Each row is a point on a landscape with many peaks, with its height.
From any point a climber steps to the highest of the 2 points nearest to it. It stops when none of these is higher. Distance is the straight distance between rows; heights are no part of it.
q887: [130 179 116 134 141 130  96 149  53 147 132 114 100 140 103 138 137  89
 106 185 170  77 133 180 179 135 130  82 176 106 155  75 158 134 201 110
 111 116  92 128  57 124 146 140 137 119 149 117 122 149 125 188 105 155
 110 160 153 145 136  84  88 141]  (h 427)
q550: [180 142 115 141 126 116 130 184 160  74 132  70 130 125  36  91  35 109
 179 133 166  55 124 132 122 107  66 175 143 109 138 149 109 122  55 112
  86 157 184 138  83 103 114 169 154  84 152  63 136 157  93 126 137 141
 174 128 112  84 142  79 143  86]  (h 355)
q856: [201 146 158  83 145 182 145 173 100 114 122 142 106 141  78 150 165  82
 138 124 110 128 141 145 124 110 134  93 177 138 120 145 109 101 140  96
 128 126 122 149 130 104  46 122  83 107 108 119 129 155 150 141 129 118
 156 138 114 124 132  95 127 152]  (h 597)
q602: [174  60 183 116 131 121 128 130 174 119 109  91 139 130 119 136  97 121
 135 106  96 121 119 100 119 115  75 152  81 147  68 193 107 125  65 107
 128 165 158 145 153 114 160 135  96 121 120  93 126 112  76  92  94 110
 133 161  86 145 116 114 151 127]  (h 401)
q915: [138 119 164  90 133 149 115 160  81 128 119 158  91 129 150 145 151 161
 107 120  69 158 113  77 142 147 173  85 144 139 148 101 133 100 185 127
 118 127  90  84 148 133 130 113 147 133 109 194 117 114 181  80 156 151
 137 131 165 115 136 201 111 158]  (h 494)
q418: [ 92 116 102 149 118 139 129  71  99 140 140 223 122 127 169 113 143 150
 109  72  86 185 129 101 107 107 193 127 126 146 146  99 118 119 128 149
 141  89 108 113 176 142 112 113 123 146 107 207 151  92 183 132 189 108
 118  82 141 122 125 188 103  97]  (h 205)
q125: [167 164 177 169 154 134 107  88  73 160 117 173  35 132  94 138  57 105
 129 177 134 139 153 136 122 130  74  98 165 153 148 102  85  87 158 126
  85 141 134 175  89 134 159 153 189  97 104 135 133 101 143 163 166 129
 152 143 132 147 191 115  66  78]  (h 288)
q173: [129  54 170 121 133 115 106 115 169 146 127 140 147 126 148 107  57 143
 131 140 111 134 140  67 105 156 107 172  68 165  69 193  91  90  92 142
  92 178 171 148 171 131 145 126 156 128 103 127 123  89 109  84 155 154
 140 142 110 122  96 143 145 101]  (h 468)
q241: [107 131  68 119 101 147 143  68 106 116 177 147 138 124 173 148 170 167
 109  70 134 171 125 117 124 108 194 120 103  86 105 138 166 123 131  91
 187  82 100  84 170 160  95 110 109 145 119 183 172 120 125 105 121  85
 111  92 131 128 125 147 122 148]  (h 274)
q12: [181  65 208  91 115 128 112 142 142 133 118 123  95 133 112 131  84 107
 132 105  86 152 103  78 111 137  90 143  97 163  65 184  67  78  85 118
 104 183 165 151 172 123 153 131 120 132 113 122 132  77 102  71 135 141
 150 161 100 130  97 154 137 120]  (h 435)
q705: [ 99 122  87 178 130 158 137  78 158 127 144 168 125 137 126 119  99 169
 143 129 132 148 175 126 107 138 120 140 122 143 123 118  99 120 125 151
 154 162 152 146 142 139 126 149 137 156 111 130 156  70 138 129 148 157
 147 119 133 148 148 157 121 107]  (h 137)
q505: [ 74 166  85 136 127 140 123  99  74 145 134 161 130 128 155 125 181 119
 110 152 139 112  92 170 147 122 166  77 184  94 148  72 153 156 205 135
 165  78  80 109 100 133 166 125 114 149 170 146 137 102 140 180 129 127
  87 142 158 152 136 133  80 169]  (h 415)
q144: [107 187  24 155 105 114 147 106 157 111 142 115 156 116 103 147 100 142
 112 172 181  91 137 165 113 136 126 149 149  91 132 130 155 127 124  96
 177 128 168 122 138 146  81 136 164 123 169 131 140 142 107 128 135 131
 135 117 131  91 122  88 158 120]  (h 343)
q183: [138 119 118 130 132 127 138  94 145 108 125 137 122 105 144 125 127 147
 113  85 111 169 122 116 111 100 124 132 110 151 132 131 113 141 110 121
 158 129 129 142 149 155 145 129 139 154 113 163 143  85 145 122 143 112
 119 119 141 145 162 185 115  95]  (h 153)
q866: [150 134 138 139 146 152 150  98 100 139 125 142  91 122 111 137 175  96
 136 110 127 159 154 167  99  95 129 107 152 141 123 106 128 159 131 113
 146  88 110 167  86 155 145 132  78 135 121 150 133 111 120 182 108  86
 106 134 127 154 165 116  81 103]  (h 138)
q998: [210 158 179 105 184 181 161 158  80 112 101 158  82 151  95 140 153  81
 139 148  97 154 177 133 128 143 141  77 174 156 148  99  93 114 144 128
 118 116 123 146 108 103  97 148  83 108  80 119 121 123 173 157 148 145
 136 127 141 140 153 103  94 124]  (h 640)
q436: [134 117 251 143 141 151 117  92  73 183 153 145  32 198 105 105 113 107
 150 149 135 155 185 140 117 139  99 126 134 164 115  85  61 101 147 137
  72 148 122 138 101 124 193 149 118 111  73 131 131 111 156 129 138 133
 133 138 131 187 167 148  70 137]  (h 220)
q426: [ 94 125 189 160 126 109 100 131 187 165 128  98 163 146 121  99  64 122
 154 160 149  90 173 132 123 140  89 175  93 138 112 138 119 115 106 167
  93 154 152 134 106  92 175 142 146  99 153  84 100 151  92 146  97 127
  98 141  98 136 111  89 132 104]  (h 377)
q667: [153 130 127 129  97  97 117 153 159 111 120 106 172 119  55  99  17  91
 206 139 156  56 144 130  88  92  67 199 140 119 131 165 107  88  40 114
  89 128 170 154  75  94 111 154 150  81 159  72 123 145  71 151 169 122
 164  98  83  84 118  21 145  69]  (h 331)
q668: [206 142 145  86 160 192 150 188  96 125 141 142  94 145 112 152 162 135
 150 126  57 145 131 123 157 143 150  72 155 147 111 119 129 113 154 112
 125 145 119 130 161 106  65 105  97 155  85 152 129 138 167  97 147 155
 159 135 131 128 144 150 141 160]  (h 549)
q295: [ 72 107 179 131 103  94  68 130 113 199 150 125 105 161 169 109 128 126
 129 150 113 115 116 104 164 165 136 124 119 151 126 131 132 122 182 161
  87 133 111 104 128 126 185 112 147 119 146 136 117 101 140 128 105 132
  74 170 134 145 115 173  76 161]  (h 347)
q331: [170  97 177  79 130 109 119 133 114 115 108 101 105 113 150 156 165 116
 122  96  76 159  78 106 119 103 129  83 152 141 126 146 129 122 137 100
 127 100 108 152 121 152 137 109  92 145 112 149 103 131 137 106 138  98
 119 133 124 132 143 160 115 131]  (h 181)
q700: [122 105 129 116 129  74 110 117 159 108  82 132 151  89 165 123 155 153
  89 105  75 145  85  80 122 118 135 123 110 126 154 133 126 144 131 172
 132 100 104 122 143 157 165 123 136 166 130 151 112 104 156 114 152 112
 108 130 141 135 139 194 141 117]  (h 180)
q8: [130  55 133 126 112  93 120  94 181 123 116 135 175  91 158 115  55 151
 109 101 111 123 116  36  85 132  92 156  74 132  82 185  86  68  44 123
 124 135 168 164 193 159 142 146 165 138 118 146 145  85 102 100 148 164
 150 131 109 105 105 113 166  80]  (h 506)
q22: [ 98 174  47 177 146 128 133  67 159 126 140 165 127 120  95 122  53 148
 142 173 177 101 174 163 105 146 101 140 128 105 140 105 129 128 113 126
 147 125 178 144 109 125 113 147 172 118 175 134 141 113 104 164 144 166
 138 102 124 126 131  87 138  90]  (h 319)
q774: [193 185 141 113 179 158 125 168  60  93 117 116  60 115  66 165 148 112
  94 170 151  97 128 182 158 124 119  54 179 103 151 100 142 130 182  96
 107 121  96 139  81 139 132 155 157 134 110 103 126 129 129 162 137 165
 145 140 150 163 168 120  72 132]  (h 399)
q187: [134 167 125 184 163 122 111  77 126 157 132 173  86 133 108 117  52 121
 146 167 165 110 173 168  95 136  93 136 142 154 138 110  96  99 133 153
 111 143 169 170  86 151 136 162 175  96 144 133 128  95 102 174 136 130
 135 128 130 143 152  96  93  74]  (h 302)
q340: [125 157  93 113 143  93 135 142 117  99 127 123 153  99 151 143 140  95
 111 144 106 101 112 140 125 117 156 111 155 110 134 119 152 134 138 109
 161  91 121 131 135 119  85 111 119 129 162 150 107 189 115 123 123 108
 133 122 119  88 105  96 152 133]  (h 466)
q256: [106 119 140 120  87 106  68 154 154 153 161  77 145 118 161 154 136 149
  91 113 142 112  72  85 168 151 143 121 101 120 102 195 164 115 147  96
 110 144 110 115 148 154 135 127 154 144 139 122 152 168  86  69 118 152
  79 162 100 110  94 136 150 176]  (h 378)
q795: [194 128 150 137 176 193 182 128 117 108 102 208  75 132 113 110 138 104
 161 121  82 178 166 134 104 141 120 105 161 160 137  97  51 112 128 161
 122 134 137 148 130 100 120 123  79 127  77 138 128  88 174 148 150 134
 157 107 160 130 167 131 113  96]  (h 602)
q619: [140 142  82 110  80  71 144 154 153  96 132  98 169  65 105 160  71 122
 118 107 129  97  95  87  81 125 104 159 103  99 109 189 114  90  55  67
 150 123 178 125 157 144  42 131 172 104 144 128 159 162  91  94 141 148
 163 114  97  43 131  73 195 119]  (h 625)
q109: [ 42 113 144 124  99 104 100 101 137 173 135 170 178 151 185  80 148 144
 136 103 115 129 124 105 161 146 162 162  92 139 166  75 115 142 162 206
  89 121  75  80 137 120 163 118 129 138 159 136 115  96 175 161 134 119
  86 131 134 145  95 179  93 139]  (h 425)
q343: [ 77 105 197 156 120 148 110  83 121 211 147 154 114 191 147  87 110 122
 183 132 146 155 207 147 103 128 117 141 119 161  95 104 101 117 158 166
 103 144 148 132 112  95 180 125  87 113 122 120 141  95 124 155 108 112
 115 139 111 190 122 148  77 145]  (h 292)
q235: [115 110 140 131  94 118  95 110  98 154 158  89  96 142 146 144 160  99
 120 100 151 131 105 159 122  96 128  99 153 110 129 146 178 127 155  85
 135 102 115 139  81 154 144 126  91 117 135 136 113 141  77 132  99  92
  86 142 104 148 129 114  96 149]  (h 579)
q103: [153 152  86 116 166 174 169 159 124  75 102 156 117 117 140 142 182 157
 117 140 117 130 123 139 171 148 177  98 134 114 132  95 116 144 174 163
 152 123  95 110 147 115 120 119 127 166  92 150 112 121 170 118 127 146
 154 114 171 142 153 175 135 145]  (h 529)
q807: [124 166  83 139 176 161 143 127 110 119 112 165  96 139 130 120 132 149
 130 202 144 130 150 166 163 157 152  96 172 120 155  73 121 153 190 160
 122 136 106 122 122 134 126 123 149 149 131 135 126 113 176 150 142 160
 130 132 170 146 156 145 108 136]  (h 488)
q987: [118 108 110 153 145 115 168 108 217  60  96  80 196  98 114 116 111 152
 127 135 124 133 123 133 130 123  70 188  78 106 117 159 115 164  27 144
 156 148 177 142 130 142 150 165 121 132 154  73 129 132 113 111 101 118
 157 129 109 123 129  97 199  93]  (h 248)
q591: [137 132 121 122 120 136 115  75  77 157 150 202  74 132 152 151 136 103
 126  90  81 177 126 102  88 101 182  99 161 139 118 101 140  88 126  97
 146  84 105 148 139 142 101 106 122 116 110 216 139  96 157 142 150  92
 137  94 122 117 133 152  86 104]  (h 179)
q716: [183  93 178 127 134 132 133 139 102 115 101 132  87 118 115 138 134 109
 134  99  93 161 114 133 103 109  96 112 137 154 104 146  99 119 121 113
 137 117 142 169 101 121 133 140  73 136 108 125 122 103 139 145 128  94
 119 137 125 137 163 113 111 105]  (h 159)
q276: [ 96  71 207 128 101 134 103  96 113 196 151 155 103 185 149  96 139 102
 157  93 117 174 168 108 117 131 152 148 113 162 102 120 112 116 128 147
  75 120 124 126 140 131 186 109  98 130  96 140 131  88 149 119 127  91
 120 125 117 154 105 191  91 130]  (h 261)
q212: [120 156 150 115 171 170 139 124  58 137 113 168  83 141 140 137 186 123
  98 144 118 159 140 157 164 153 166  82 181 125 161  60 115 130 188 168
 112 107  79 113 115 132 155 122 117 146 101 154 114 106 193 159 154 151
 122 132 176 146 169 171  83 149]  (h 471)
q364: [146  91 179 143 127 129  90 150 168 166 147 119 138 137 106 112  53 142
 155 162 141  93 171 111 111 175  97 189  86 184  76 169  86  71 123 141
  83 198 173 147 160  92 131 131 172 112 123 103 138 128  95 106 128 184
 144 155 124 140  90 111 129 119]  (h 434)
q648: [ 72 146  72 107 141 131 132 134  95 126 134 165 161 126 181 124 183 137
  98 152 122 117 107 130 167 126 190 106 150 101 129  77 153 143 206 141
 155  87  68  82 143 125 110 103 124 142 148 150 121 132 143 150 114 124
 108 130 143 112 115 137 101 170]  (h 428)
q556: [150 156  79 105 144 151 162 197 139  79 118  74 155 101  86 156 168 136
 115 164 161  81  92 174 179 148 142  98 122  90 148 114 166 173 132 115
 142 137 104  95 127 110 101 129 131 155 163  71 113 181 122  88 119 156
 148 145 144 105 134 104 161 172]  (h 19)
q112: [122  88 217 153 121 153 132  92  95 157 123 170  47 163 129  88 116 119
 135  99 121 182 165 113  85 112 129 141 133 159 107 106  66 102 110 137
  79 136 135 142 125 124 208 140 111 118  90 132 123  60 157 133 153 107
 137 128 140 186 151 179  77 116]  (h 235)
q491: [ 87 132  70 135 114 173 139 100 101 147 167 196 132 139 160 126 166 167
 131  90 124 179 157 128 129 122 210 113 122 132 123 106 132 132 152 131
 164  83 100  96 171 135  86  81  95 137 102 202 169 123 162 119 148 120
 142  93 137 122  99 157 111 150]  (h 234)
q953: [ 74 129  65 158 144  99 164  81 168 105 109 138 183  89 179 125 155 154
 111 116 137 131 120 114 112 120 136 147 108 102 158 133 143 177  99 164
 166 110 125 128 166 154 156 144 154 153 156 141 143 104 159 154 131 122
 120  93 140 143 127 126 144 120]  (h 252)
q678: [112 117  85 116 140  75 173 146 169 123 122 126 192 100 172 141 122 147
 105 117 101 129 103  85 104 131 127 147  76 115 136 157 127 148  60 112
 172 110 121 132 179 119  62  98 131 147 124 151 132 172 129  96 112  96
 147 118 120  76 107 117 201 141]  (h 357)
q692: [ 90 124  53 148 159  76 183 118 199  80  99 159 203 104 166  90 126 145
 137 144  96 124 128 100  99 128 132 155  85 121 159 125  90 165  54 159
 159  89 149 136 158 137  96 113 140 144 127 147 113 156 162 114 123 119
 159  96 144  88 127 104 207  96]  (h 310)
q524: [ 96 119 106 140 135 118 141  99 175 110 126  81 183 123 131 123 146 133
 135 104 140 144 136 138 143 113  79 160  91 117 129 152 159 172  63 140
 158 135 135 113 120 143 147 146 110 129 167  68 137 148  95 135  83  89
 113 131 109 141  97  92 185 137]  (h 287)
q400: [ 97  70 160 127 107  96 117 112 169 137 138  76 185 137 154 118 112 124
 107  78 120 144 109 113 106 116  92 167  87 115  77 181 140 145  51 111
 130 134 135 126 157 148 153 141  87 114 141  88 144 138  60 122  97  86
 114 134  83 151  88 112 176 116]  (h 346)
q691: [175  95 183  98 122 152 125 151  82 158 143 138  43 166 115 151 161 123
 117 132  86 167 130 107 136 144 152 102 154 165 112 125 113  82 160 110
  99 126 114 116 161 112 118 118 124 129  92 155 119 110 151  94 141 148
 137 138 135 135 119 163 108 171]  (h 556)
q62: [ 92 130 108 142  92 128  57 112  98 175 166 161  94 128 174 158 110 153
 100 139 143 139 111  95 136 160 200  99 133 137 107 138 147  87 186 101
 108 128 106 113 139 142  98 108 182 112 144 194 135 133 126 101 132 170
 107 128 112 108  98 134 106 155]  (h 440)
q45: [ 78 123  53 146 153 115 181 117 185  91 116 186 180 116 158  88 121 184
 122 136 110 143 133 117 117 141 149 145  69 115 158 116  93 179 110 193
 163 125 124 116 184 136 113 124 144 165 106 146 133 117 166 133 149 149
 156  91 157 115 136 157 172 101]  (h 282)
q511: [148 146  98 128 172 205 186 130 106 102  96 189  84 133 106 122 173 148
 144 128 110 165 156 141 136 155 147 115 138 146 141  79  84 126 146 155
 153 140 114 117 155 117 116 111 129 140  80 156 145  94 187 129 158 148
 160  92 177 140 184 185 122 111]  (h 567)
q588: [177 172  84 126 141 140 166 140 152  48  99  84 129 105  74 140 143 122
 139 138 150  92 112 193 131  91  96 126 149  87 140 127 149 168  98 103
 158 144 155 146 103 111 123 148 123 120 145  94 120 154 113 134 117 125
 132 135 137 124 158 100 161 112]  (h 21)
q666: [ 57 119 152 119 102 123  73 178 128 179 157  86 159 156 163 132 125 144
 123 158 129 112 103 109 181 196 149 149  95 149 104 150 148 108 169 140
  88 160 111 100 145 123 139 114 139 130 146 122 129 147 112 102 103 149
  89 171 125 122  93 130 131 182]  (h 312)
q646: [ 69 130 141 149 148 169 134 137 137 167 135 141 158 166 145  98 168 143
 165 146 115 137 180 162 169 159 151 161 137 143 124  77 113 156 172 189
 102 153  95 124  99  75 170 110  94 128 122  79 113 109 157 155  94 118
 102 139 142 178  92 136 117 172]  (h 92)
q421: [150 124 126 103  97 127 114 167 150 114 155  69 159 117 132 171 154 134
 112 104 125  97  85 125 136 130 122 116 106 118 120 197 173 114 115  70
 120 146 133 111 135 137  76 110 126 137 143 105 135 202  88  77 105 107
 122 146  93  99  98 112 173 167]  (h 467)
q500: [129 136 135 121 176 156 153 168 136 132 117 129 143 147 122 118 179 113
 150 142 125 132 148 167 159 139 135 118 140 132 125 107 139 177 167 171
 136 148  97 136 112  92 149 105  78 129 126  97  87 156 149 152  90 112
 128 126 161 140 117 151 139 171]  (h 73)
q172: [ 76  96 118 141 146  52 141  98 178 111  90 115 201  91 186 100 116 143
 105 107 115 139 104  69 125 126 127 164  71 105 154 145 143 176 101 174
 154 117 135 119 147 168 175 151 148 139 139 118 124 120 128 127 136 102
 110 131 119 131 114 157 162 100]  (h 218)
q832: [132 152 106 123  92 118  91 110 103 161 172 144 101 110 145 162 104 121
  97 127 152 115 101  93 101 117 173 111 160 125 112 129 175  80 160  72
 136 110 121 132 123 131  62 112 143 110 144 187 141 158 105 126 123 137
 128  99 104  94 105  95 118 122]  (h 500)
q871: [137 177  81 136 146  94 137 127 147 119  98 140 134  93 137 125  99 100
 116 179 131 107 117 130 104 110 136 113 166 108 180  95 139 120 145 127
 159 107 151 142 107 120  92 127 165 111 162 151  85 151 140 160 156 131
 112 112 131  84 143  90 144  82]  (h 523)
q181: [126 127 110 112  96 109 114 129 112 133 138 105 138 107 178 177 175 151
  84  84 119 157  85  94 126 114 167  99 104 111 112 154 167 131 142  79
 162 107 105 114 179 162 107  99 114 162 116 184 164 127 118  92 112 113
 112 111 113 143 116 167 132 155]  (h 328)
q612: [112 188  11 122 134 110 168 129 143  57 115 116 164  78 126 141 123 147
  93 181 157  73  99 120 127 145 155 120 135  80 158  98 156 135 130 103
 176 111 142  91 162 137  68 123 183 145 149 164 136 171 123  98 135 145
 148 107 151  62 145  83 178 122]  (h 373)
q75: [159 136  82 127  59 116 122 188 161  93 146  40 153 117  42 122  85 117
 172 103 207  65 110 147 124 104  75 193 140  94 128 160 159 139  59  78
 116 136 158 101  79 132  88 152 160  96 159  53 170 162  69 112 156 147
 164 112  96  71 131  83 149 123]  (h 392)
q823: [158  97 165 110  90 157 125 110 143 115 151  92 103 156  79 150 142 123
 152  60 163 142 141 170 113 103  79 141 134 141  87 171 135 146  74  76
 140 148 146 137 122 128 125 135  63 120  92  75 157 125  70 108  87 113
 130 143  81 151 120  95 135 133]  (h 502)
q966: [206 128 124 129 140 168 172 135 125  67 112 131  97 122  52 140 141 120
 161  93 149 121 154 193 124 103  78 115 154 122 120 145  94 162  94 104
 148 148 162 148  91 108 101 141  74 122 114  83 150 125 113 140 124 116
 162 131 123 134 166  99 123 110]  (h 12)
q461: [177 140  89  99  94 103 118 183 144  91 132  63 167  87  83 151  89 107
 115 126 140  90  74 107 134 108 109 146 142 106 125 166 152 109  91  73
 133 139 163 115 129 114  57 122 161 134 133 109 123 184  97 101 141 140
 149 130 104  75 128  88 167 142]  (h 553)
q838: [116 125 174 126 157 124 131 178 147 119 107  77 139 153 121 118 179 100
 135 133 129 101 107 179 176 122  90 122 143 127 145 115 170 178 174 157
 123 132  88 124  81 113 171 148  88 139 149  52  77 167 120 137  79  97
 107 159 120 147 124 111 149 160]  (h 53)
q798: [ 94 157  46 147  77 110 172 136 190 100 144  70 203 116  97 127 104 152
 137 140 201  80 126 153 132 139 126 195  92  93 133 139 173 155  48 103
 146 149 163 110 146 129  82 135 157 120 173  64 155 186 101 115 116 161
 155 113 111  94 112  50 203 165]  (h 246)
q605: [197 161 190 131 181 127 102 154  76 132  97 130  54 126 117 138  83 117
 111 198 120 110 121 118 138 146  84  85 159 132 148 100 105 110 186 143
  72 150 129 142 114 133 159 165 172 119 120 123 105  99 146 147 148 157
 137 154 148 142 166 139  82 100]  (h 276)
q573: [ 96 127  94 159 146 199 175 111 159 125 162 186 145 146 127 106 146 153
 170 145 135 133 205 158 119 149 131 148 119 125 119  93 118 163 125 167
 170 174 146 142 137 117 107 123 105 133 105 106 137 115 135 136  96 135
 139 116 156 151 119 127 134 121]  (h 124)
q135: [101  83 144  94  95 115 119 124  86 151 144 120 121 121 182 152 209 156
 105  40  89 173  82  92 157 108 189  98  91 111 110 155 155 137 127 116
 126  88  78  96 172 155 161  88  95 151 107 187 157 130 145  98 138 100
  96 121 127 167 120 224 111 163]  (h 409)
q803: [114 158  42 121 138 118 161 126 123  87 127 121 164  89 136 141 146 147
 117 139 119 121 119 119 126 119 145 113 102  98 130 145 157 147 110 100
 188 113 138 109 160 116  50  98 134 149 120 169 137 157 124  98 113 109
 145 103 146  91 121 101 175 143]  (h 412)
q717: [120  93 143 111  98 153 163 110 106 131 146 108 129 143 158 138 211 154
 128  50 139 190 134 145 140 104 136 124 104 124 115 132 147 177 111 112
 168 101  98 114 134 153 178 107  75 148  95 125 153  94 130 122  93  82
  93 132 144 172 133 176 120 156]  (h 681)
q914: [146 133 146 149 141 124  89 166 167 122 137  95 139 134  67 116  37 124
 184 183 171  67 175 140 126 154  79 181  97 155 100 146  91 115 117 161
  77 203 161 145 102  95 149 144 165  98 137  67 116 146  91 123 128 171
 143 136 121 128 129  89 127  84]  (h 410)
q852: [124 137 121 140 154  76 110 109 133 147 104 193 140 106 153 113  96 105
  94 139  90 137 110  98  94 111 142 116 149 143 187 107 131 119 155 169
 112  93 121 126 138 131 110 121 162 113 144 182  87 126 160 144 165 120
 119 112 140  99 119 131 102  77]  (h 588)
q894: [ 82 163  99 149  73 106 155 125 190 131 126  56 213 134 108  86  91 120
 144 146 170  76 149 165 144 126 100 210 100  86 138 129 170 138  59 124
 125 142 182 126  96 119 130 151 160  85 178  64 134 182  86 146 109 137
 125 128 106  99 102  64 167 133]  (h 275)
q876: [ 73 124 121 122 151 117 113 144 144 156 120 199 158 141 170  83 149 141
 120 162  93 121 123 120 150 145 173 126 135 126 156  94 140 133 189 198
 117 120  94 120 132 107 121 101 134 128 146 137 101 131 190 148 133 129
 114 118 150 114  96 154 110 141]  (h 498)
q188: [175 129 172 120 161 111  95 172 134 130 103  82 114 122  97 142 112  92
 133 160 100 110 109 118 128 116 100 127 148 151 138 142 121 127 146 147
  84 138 138 142  99 104 147 142 134 114 155  97  99 149 111 145 114 124
 111 151 127 110 127 108 124 114]  (h 242)
q964: [162 168  97 115 121 115  89 128  65 132 136 133  71  94 110 185 115 125
  91 150 146 105 101 128 135 128 149  66 178 118 147 121 149 105 172  65
 135 112 111 129 111 134  88 143 163 123 133 158 132 151 126 115 152 151
 144 124 114 106 141 109  99 116]  (h 555)
q20: [128 136  84 158 119 105 146 128 207  97 113  98 184 120 118 130  77 148
 121 130 167 104 133 124 117 147  87 173  81 125 107 168 135 138  75 129
 147 155 183 146 142 138 104 158 168 127 142  98 132 151 103 122 125 165
 149 122 112 108 133  98 193 132]  (h 225)
q842: [ 73 111 201 149 132 101  95  80 127 190 140  98 140 167 155  92 107  95
 144 143 135 133 144 139 104 119 105 154 105 152 118 136 118 125 135 154
 112 117 141 139 101 113 190 123 118 108 147 102 122 121  78 143  89  93
  93 149  99 165 103  99  89 114]  (h 333)
q711: [167 105 119 125  66 143 110 138 130 109 164  63 112 142  65 154  97 110
 167  85 191  96 124 145 115  88  82 153 132 104 108 183 151 124  68  68
 123 165 154 120 116 132  85 132 139 102 129  80 160 145  68 127 105 125
 148 144  84 120 118  91 124 134]  (h 446)
q896: [133 109  94 125 111  87 136 113 169  96 115 108 162  81 146 153  74 149
 119 108 116 131 114  78  77 123  91 143  89 117 119 202  93  98  67  84
 173 133 176 152 186 152  98 129 159 148 135 152 154 111  90  80 143 156
 151 110 106 104 130 104 191  83]  (h 554)
q123: [108 156 101 126 131 136 106 113  76 133 140 112 128 130 131 130 162  99
  91 144 154  98 109 168 133 117 138  89 182 106 142  95 185 141 164 106
 151  83 101 133  69 144 129 116 109 123 170 135 118 146 106 171 106  98
  81 139 122 133 125  98  98 140]  (h 482)
q41: [150 189 136 117 131 101  54 153  88 176 135 122  96 111 136 161  92 107
 107 177 142 101 100 112 150 137 131  81 175 140 164 118 151  92 198 106
  92 127 130 128 103 132 108 148 192 104 147 146  99 148 116 133 158 166
 124 136 121  90 100  94 104 125]  (h 603)
q972: [131 152  93 132 128 137 157 157 146  98 107  71 141 136 118 140 163 117
 120 150 164  91  92 187 170 123  96 128 124  98 149 128 153 181 142 134
 133 143 123 131  95 127 143 128 116 152 158  68 116 148 111 127  77 122
 118 152 147 136 127 113 157 156]  (h 35)
q721: [141  77 154 126 110 166 156  90 114 105 121  90 116 150 104 156 169 143
 134  64 140 176 154 141 104  99 101 146 121 138  97 161 110 145  78 100
 158 145 140 135 122 144 149 138  77 157  84 115 146  72 103 112  99  95
 124 128 112 177 154 156 135 132]  (h 564)
q652: [111 163 119 122 141  84  69 111 100 171 114 163 106  97 179 128  95 116
  94 182 122 107 108  79 119 138 145 109 179 143 193 108 148  81 202 123
 117  88 109 128 107 145 126 124 183 107 152 182 104 137 139 148 146 151
 106 107 135  95 109 119  94  92]  (h 665)
q283: [171  79 244  96 133 152 117 167  68 168 122 150  62 175 118 115 177 103
 125 118  58 178 121  99 139 139 153  93 164 156 123 126  99  81 147 130
  64 117 105 117 131 115 181 124  84 118  82 156 101 107 187 118 147 125
 125 124 154 144 157 186  93 157]  (h 620)
q136: [ 95  82 184 122 103 126 111  99 118 157 152 112 127 171 156 140 199 116
 137  63 157 162 126 155 134 100 132 119 104 120  99 147 168 145 127 106
 136 124  96 124 111 138 164 134  62 115 113 123 133 134 103 137  74  80
 101 151 101 178 104 130 110 152]  (h 544)
q5: [ 99 153 106 161 106  78 139 104 198 112 125  87 205 123  95  82  50 110
 154 161 162  80 148 150  86 117  88 199 135 110 140 147 141 117  46 130
 113 103 187 154  99 109 121 158 152  70 173  90 103 166 100 163 148 133
 160 106  90  79 112  43 176  85]  (h 304)
q654: [184 139 187 112 158 134 115 177 112 113 105  94  65 123  80 124 128 109
 137 162 153 112 118 172 165 129  90 102 134 140 141 109 119 144 175 154
  96 166 133 150  88 129 177 154 131 121 125  92 102 127 133 145 108 149
 124 167 135 170 153 130 123 123]  (h 263)
q29: [ 79 118  90 157 138 187 157 142 138 138 138 198 150 163 133  88 164 164
 179 136 122 152 182 144 161 161 171 151 102 137 137  74 109 164 160 204
 146 164 103 105 132 102 137 115 103 146 110 106 125 103 185 139 137 147
 142 107 180 160 122 185 132 155]  (h 111)
q321: [159 101 178  98 125  82  80 161 113 156 131 113 117 125 141 139 110 104
 103 118  83 141  94  83 117 129 133 111 131 172 117 150 144  93 155 129
 114 121 131 150 137 113 122 111 127 131 128 131 107 144 114 118 128 121
 109 151 119 116 105 136 108 135]  (h 211)
q408: [112 106 160  97  90 138 145 135  78 123 128 158 124 132 164 116 212 154
 125  59 108 191 110 120 156 118 194 114 106 141 130  90 143 156 139 158
 112  82  65  79 143 138 165  84  73 148  87 160 125 114 174 136 162  93
  97 107 169 159 128 227 113 157]  (h 522)
q366: [110 131 166 112 111 159 154 121  71 146 114 157  99 160 138 101 198 146
 121  94 129 165 142 129 158 138 178 102 148 138 157  79 105 144 168 162
  99 123  79  86 116 135 180 113 111 147  88 169 122  75 195 147 163 131
 117 120 184 155 157 242  78 158]  (h 518)

Where does a climber stop that starts at each point below?
q798 => q717
q20 => q619
q112 => q619
q436 => q619

Call two points neighbours if one is among the 2 nearest of the other. Go from one point of each pair to the other, from neighbour to neighbour, staying as high as possible. Name the lowest point that can't be avoided.
q717 and q876 => q505
q998 and q283 => q668
q619 and q876 => q666
q235 and q717 => q136
